Each row is a point on a landscape with many valleys, with its height.
A ball rolls from a point to whichever of its 2 nearest points has the largest drop for the distance, and stops where none of them is lower. Distance is the straight distance between rows; heights are no part of it.
Zufi height 565: [  8  10   9  33  37 -59 -52 -11  -3  26  -1  -8 -10 -11 -26   1 -18  -2
  -7 -41]
Vin height 246: [ 24 -22   8   0 -10  13   9  -6  26 -28  -1 -44   1  24 -28   0   2 -52
  26  42]
ledim height 360: [ 31  22  23  17  31 -19 -15  -7  35  51 -46 -48 -30  36 -14 -11  -7 -15
  -2  -7]
dule height 513: [-15 -59 -31  11   6 -47  -1  -2 -24  20  33 -18 -22  -5   1  24 -11 -23
   8 -17]
pegep height 620: [ 43 -17  15  -3  27  25  18  22  38  51   8  24 -35 -10   8  41  36   5
 -47  19]
lel height 548: [ 32 -12  23  13  38   4  -8   1  22  33  15  21 -28 -28  -1  37  16  11
 -29  -8]
zofid height 511: [ 24 -14  17  29  47 -49 -47 -18   9   2  18 -30 -15 -39 -36  17 -22 -12
   5 -19]
Lol height 188: [-38  16 -20   6 -37  -9  23   5   2  59 -25 -11   4  77   1 -32 -14 -28
  -6 -13]
Bemor height 340: [-24  55  11 -19 -33  25  -1 -16 -23 -34 -12  20  30 -19  -2 -39 -12  18
   9   4]
bazez height 553: [-40 -17  17 -27  -6  10  43  16 -31 -36  -7 -22   6  -5  20 -36  -1  48
  48 -57]
zug height 406: [  6  33   4 -12 -25  -4 -42 -22  23 -12 -12 -18  36  -4 -23 -36 -22 -43
  15  51]
Sotir height 512: [ 13 -19  22  38  25 -11  10 -21  -4   2   9 -22 -18  -1 -25  14 -14  -2
   5 -39]
boku height 576: [-42 -16 -26  -2 -16 -12   1  18 -41 -23  13  17   8  -5  21   0  -4  35
  -1 -15]
nogap height 336: [ -8 -37  -4 -33  -1   8  -5  30  10   5  10  -2 -27   7  28  11  22 -24
  10  15]
nufep height 379: [ 14 -33 -28  42   1 -28   8 -32 -17 -10  37   7  11 -14 -21  40 -27   5
 -14   5]
lasiz height 307: [-13  -7 -33  34 -20 -45 -26 -20  -5  16  16   1  45  25 -23 -10 -27 -30
 -19  15]
gome height 460: [ -4  42  11 -16 -35  36   1  10   0  -5 -28  26   5  30  15 -31   4   1
  -7  24]
Rim height 566: [-10  -4  18  31  14 -25  15 -22 -23  19  -2 -23 -10  13 -20 -22 -26   4
  13 -63]
duna height 629: [ 11  48  21  19   2  -3  16 -39  11  54 -40 -18  -8  42 -18 -43 -12   6
   2 -43]
Bokaz height 746: [ 13 -45 -16 -36  28   4  13  52  24  33  35  37 -25 -37  37  13  35  -6
  -7  33]
ravum height 820: [ 29  82  21 -10   9  27 -53  -6  17 -26 -31  40  14 -36  12 -20  12   4
  -8  15]
Kub height 328: [ 38  38  31  -2  30  10  -6 -19  24  43 -63 -42 -36  45  -7 -39  26  -1
  15 -10]
sol height 490: [ -8  -5  42  -9  29  -1  21  -2 -19 -28  -2 -16  -3 -22  16 -23  -2  37
  43 -68]
rep height 462: [ 29  -4  -6  24  24 -14 -33   1  28  44  11  18 -20 -16 -19  40   2 -11
 -48  22]
ralav height 306: [ -5  -5  -6  -9  -4  19  48  28  16  57 -20 -18 -36  86   5  21  38 -14
  -7 -11]
Mefos height 296: [ 29  42  26 -21   5   5 -24 -30  24  24 -56 -47 -20  30 -10 -58   3 -14
  31  18]
koro height 257: [-16 -13 -18 -24  -9 -14 -44  26   2 -14   8  -7 -10  -5  11   2   5 -43
  12  33]
pab height 444: [  3 -24 -11  43  25 -34   5 -15   6  44  15 -15 -17   9 -26  30 -19 -15
 -20 -27]
Pinen height 562: [-16 -73  -8  -1   5 -20  40   0 -25  -1  31 -38 -28  -4  12  22  -4  -7
  30 -37]
nev height 505: [ 19  49  17 -29 -20  56 -17  22  25 -20 -31  34   0  18  26  -9  33  -9
 -12  50]
monot height 244: [-47 -38 -11 -30 -18 -26 -18  37 -17   5  -1 -33 -22  32  28 -25   0 -44
  40 -12]
Vuver height 568: [ -5 -39 -29   5  15 -50 -22   8 -22  36  33  15 -21 -23   3  28   6  -4
 -21 -13]
zim height 274: [-12 -34 -39  38 -10 -47  17 -23 -48 -20  27   1  14 -15 -11  27 -32  33
   0 -26]
temon height 466: [ 33 -30   2  46   7   6  19 -41  20 -12  23 -12   8  -2 -32  33 -19 -15
  -9  16]
Kig height 363: [ 37 -21  13 -32  16  24 -18  19  44  -9  11  -4 -25 -34   8  32  32 -32
   0  48]
Gasar height 412: [-14  57  22 -30 -30  25  -3 -10 -16  -2 -36  17   0  15  24 -54   4  23
  14 -13]
Kos height 127: [-49  14 -20 -10 -56  -3  -4  12 -22  23 -14   8  11  52   9 -47 -19 -30
   4  12]
kam height 282: [-53 -15 -38 -25 -58  24  30  25 -38 -48   1  -1  18  19  30 -16  -4   5
  22  19]
vovot height 671: [-26  35 -18  13 -41   2 -13  -5 -19  -3   0  40  40  23  -2 -29 -20   5
 -27  30]
Fem height 751: [ 10 -63 -19 -12  -5  27  61  21   1  17  19  14 -19  -8  25  38  17  45
 -14  10]
Bomo height 268: [-19 -26 -15  29 -17 -23  29 -30 -31 -15  20 -25  25  13 -18 -17 -37 -10
  21 -19]
Pige height 593: [-34 -14 -28 -36  13 -14  -5  14 -35 -70  15   3  21 -53  26  11   6 -10
  28  -9]
Tiv height 322: [ 27 -16  29 -10   4  41  43   6   5 -10  -8 -15 -19  45 -14  19  36  -2
  15   9]
Rup height 344: [-20  23   9 -33 -26  -6 -28   4  -4  17 -39 -29 -18  31  17 -69  -2 -31
  42  -4]
rekon height 691: [ 16 -59 -23 -20  34  -8  34  37   3  19  48  27 -17 -57  38  16  21  25
  -1  11]
kag height 521: [-31 -22 -55 -10 -33 -11  -3  24 -28 -33  14  43  19 -23  25  25   4  67
 -18   5]
zozak height 602: [-48 -27 -15  -9 -14  13  28  20 -27 -33   0   3  16 -10  18 -12  -1  67
  23 -42]
figuf height 668: [ 20  -7  12 -23  33  11  13  35  41  75  -8  26 -41  16  31  25  37  12
 -35  -8]
ked height 639: [  5  12  26  10  10  18  36   6   0  23 -24   6 -16  37   5   3  11  34
 -17 -36]
beke height 349: [ -3 -39 -12  -7  -3   1  34  21  14  52   3 -20 -42  42   0  32  23 -26
 -13   0]
nefa height 432: [ 23 -18  -9   8  31 -42 -50 -12   6 -30  32 -21  -2 -60 -29  32   0 -31
   8  17]
fer height 329: [  9  -2  12   0  23  -7 -26  -5  -1 -37  14 -17  -1 -42  -7  11  -1 -23
  22 -10]
vubuz height 574: [  4 -20 -29 -31  -4  31  14  22   3 -39  25  34   7 -46  34  43  21   8
 -12  49]
Pazi height 426: [  0  42  13   5  21 -37 -46 -17 -23 -42   7   7  23 -59 -18 -18  -2  -2
   9 -31]
gaz height 603: [-11  22  17  15   9 -27   6 -19 -15  50 -34 -30 -21  33  -7 -46 -20  -1
  22 -69]
mem height 556: [  2  25  -7 -31 -18  45 -20  27  21 -40  -5  40   5 -16  26  21  25 -17
 -23  60]
nado height 585: [  3  -2  30  15  31  10  13   3  -7   8  -3  17 -11  -8  10  11   1  51
 -10 -48]
likeg height 354: [ -8  33  -5   9 -12  40  -1   8  -9 -52  -6  40  31 -38   0  11   1  62
 -25  11]
zozu height 361: [ 15  -6 -10  35   7 -48 -51 -24  19  18   8 -24  43   6 -35   5 -31 -32
 -19  35]
babig height 396: [ 30  10  18  24  29 -18 -34  -4  37  40 -19 -21 -19  10 -21  15 -16 -18
 -21  13]
beful height 203: [  5  12   3  20   6  -9 -27  -7  -7 -17  11  15   7 -14  -8   1  -6  -8
  -5   2]
kuzu height 643: [  1  36 -15  15 -27   9 -37  -4  11  -5   4  46  40  15  -7  -5 -10 -18
 -37  60]
dazig height 713: [-12   5  -3   3  26 -15  15  30  17  84   2  28 -34  18  28  26  20  28
 -44 -38]
kazaz height 672: [ 15 -32 -25  14   8   5  29  19  11  63  22  22 -32  -7  13  47  17   7
 -49  13]
tosur height 238: [ 31   9  25 -13  15  40  38  14  13  32 -30  -8 -26  70  -8  13  45   2
   7  -3]
Pif height 799: [ 11 -14 -14 -18  16  -3 -24  39   9  38  29  58 -16 -36  30  22  32  14
 -43  30]
Bivig height 502: [-10  29  16   6  17 -19  -7 -30 -40 -57  11 -18  27 -64 -24 -25 -14   3
  34 -46]
Zir height 451: [ -9  -5 -52   9 -32  26   4  12 -14 -52   4  47  30 -40   3  38  -1  73
 -25  12]
difi height 622: [  0 -59  -3 -21  24  -6  35  14  -7   0  35  -2 -24 -34  27  18  14  14
  19 -16]
lukav height 240: [ -1  64  13  -1  -5  35  -1 -22 -15 -58 -13  25  41 -56 -15 -17  -9  31
  -7   4]
Nom height 480: [-11  16  21  26 -27   0  33 -71 -15   6  10 -13  53  14 -42 -34 -43  21
  -1 -27]
muro height 535: [  1  40  32  11 -21   0  10 -82   9  37 -17 -10  44  30 -39 -37 -35   5
  -1 -29]
pel height 189: [-30 -35 -20 -24  -6 -36 -40  33   0  15   0 -42 -24  22   6  -4  -8 -54
  19  25]
vuf height 653: [ 24  28  23  21  -2  17  34 -21  12  30 -27  -7   1  47 -25 -13  -5   0
 -13 -15]
vigog height 351: [ -9 -31  14  13  -4 -17  25 -26 -19 -22  11 -56  -1   8 -27 -25 -24 -29
  53 -39]
Lorus height 523: [ 51  -1  24  42  -1  30  18 -39  40 -15   7 -12  30  17 -46  15 -11 -21
 -13  33]
teziz height 242: [-33   4 -26  35 -20 -25   9 -10  -4  46  -1  -2  27  52 -14 -13 -30 -22
 -19 -10]
muvaz height 250: [ 50  41  42 -12   3  28  -2 -40  25  -9 -37 -34  -5   9 -34 -35   8 -18
  38  10]
matib height 481: [-21  29  16  24   0 -27  -3 -31 -45 -20   9   0  23 -28 -24 -33 -27  39
  15 -49]
tek height 295: [ 27 -26   8 -23   1  12 -10  15  39 -14  -1 -40 -28   6 -11  22  18 -50
  15  51]
Nilod height 389: [  1   4   8  51   6 -21  18 -55 -30 -17  23  -8  40 -18 -40 -14 -42  29
   5 -34]
Zomit height 414: [ 42  10  41   6  12  47  27  -7  15 -27  -8   0  -5   7 -15  19  21   9
  -5   6]
Zif height 538: [-46 -24 -12 -38  19 -44 -11  21 -38 -37  23  -7   2 -29  33 -14   6   0
  44 -41]
Milub height 186: [ 30  10  27  -5 -18  13   9 -36  30 -15 -11 -45  25  17 -44 -28 -11 -39
  31  25]
zodiz height 489: [ 25  39   7 -20  10  21 -53  10  33 -43 -19  -1  10 -35  -3   3   9 -43
   4  50]
tebu height 485: [-35 -25   9 -37  12 -14   6  27 -14 -11   9   0 -12  -1  41 -15   9   8
  36 -35]
peva height 392: [  5 -29 -27  31   7 -14  31  -2  29  72  19 -23 -34  28 -17  44  -1 -22
 -32 -10]
Pog height 207: [-52  14 -15 -24 -48   8   2  24 -35 -21  -7   7   9  24  27 -40  -3  -8
  17   8]
Siz height 605: [ -1  23 -34  -2 -29  20 -28  14  -2 -34  14  57  23  -9  13  25  11  -4
 -40  63]
lokit height 794: [ 15  61  26  18   7  19 -31  -2  -1   2 -20  47   9 -10   8 -13   3  32
 -29  -5]
dizo height 744: [ -9  33   1  25  19 -15 -11  16  12  66 -20  18 -26  32  14  11   5  16
 -37 -42]
Tumis height 635: [-26 -14 -36 -41  -9   4  -8  27 -16 -51  20  24  13 -36  36  24  17 -11
   3  31]
pav height 503: [ 25  23  47  15  22  35  21 -13   1 -35  -4   7   2 -23  -7   3   4  45
  -2 -27]
nunut height 401: [ 35   5  20  28  23 -25 -35 -22  38  16 -11 -43  18   5 -37  -2 -34 -32
  -8  39]
nali height 446: [ 25  36   5  -6 -13  30 -22 -20  34 -51  -9  -6  39 -28 -28 -10  -7 -49
  11  65]
Muzi height 355: [-40 -10 -24 -42 -40  53  37  39 -10 -63 -16   9  21   2  34  -2  19  22
  17  29]
bekav height 150: [-28 -19 -44  32 -36 -17  27 -22 -48 -37  17   1  39  -3 -11  -4 -40  32
  12  -5]
Reni height 447: [ 17  12  10 -33  26  14 -46  21  29 -28  -1  13  -3 -43  18  22  26 -23
   3  28]
vila height 498: [ -6 -17 -27 -21 -27  47  16  27   5 -29   8  43   5 -11  32  35  21  43
 -28  45]
nas height 768: [  0  55  11  17   3   9 -12   9   3  42 -38  40  -6  29  20 -12   0  29
 -41 -20]
ganug height 423: [-28 -15 -17 -46 -32  56  31  48  11 -32 -13  34   5  16  43  12  29  45
  -6  32]
Zevan height 712: [  4 -50 -26  19   0   8  56   0  -7  31  19   2 -25   4   4  48   0  22
 -29  -4]
gug height 375: [ -8  35   5 -27 -21 -13 -47 -12   8  10 -32 -33   6  15  -5 -57 -24 -37
  31  32]
zavig height 299: [-16 -10  11 -34 -13  -4 -14  22  -2  -9 -19 -39 -19  18  16 -36   6 -40
  54  -9]
bimo height 416: [ -9 -20  17 -39  11  16  21  33   9  -2   1  14 -18  19  39   0  24  19
  16 -11]
fisu height 421: [ -5 -17  38 -11  14  -2  30 -10 -21 -33   4 -50 -12 -10  -4 -24   0  -8
  64 -59]
dok height 631: [ 13 -27 -47  31   4 -28   3  -4 -12  46  36  29 -13 -17  -3  51  -5   6
 -48  13]
tileg height 330: [ 11  22  -4  30  14 -46 -46 -19 -18 -28  20  24  20 -37 -25   5  -8   7
 -27 -11]

Where does a ball stop that starts at each point below?
zozak => bekav
lokit => Milub
nali => pel
rep => Milub
gaz => tosur
Tumis => Kos
kuzu => lukav
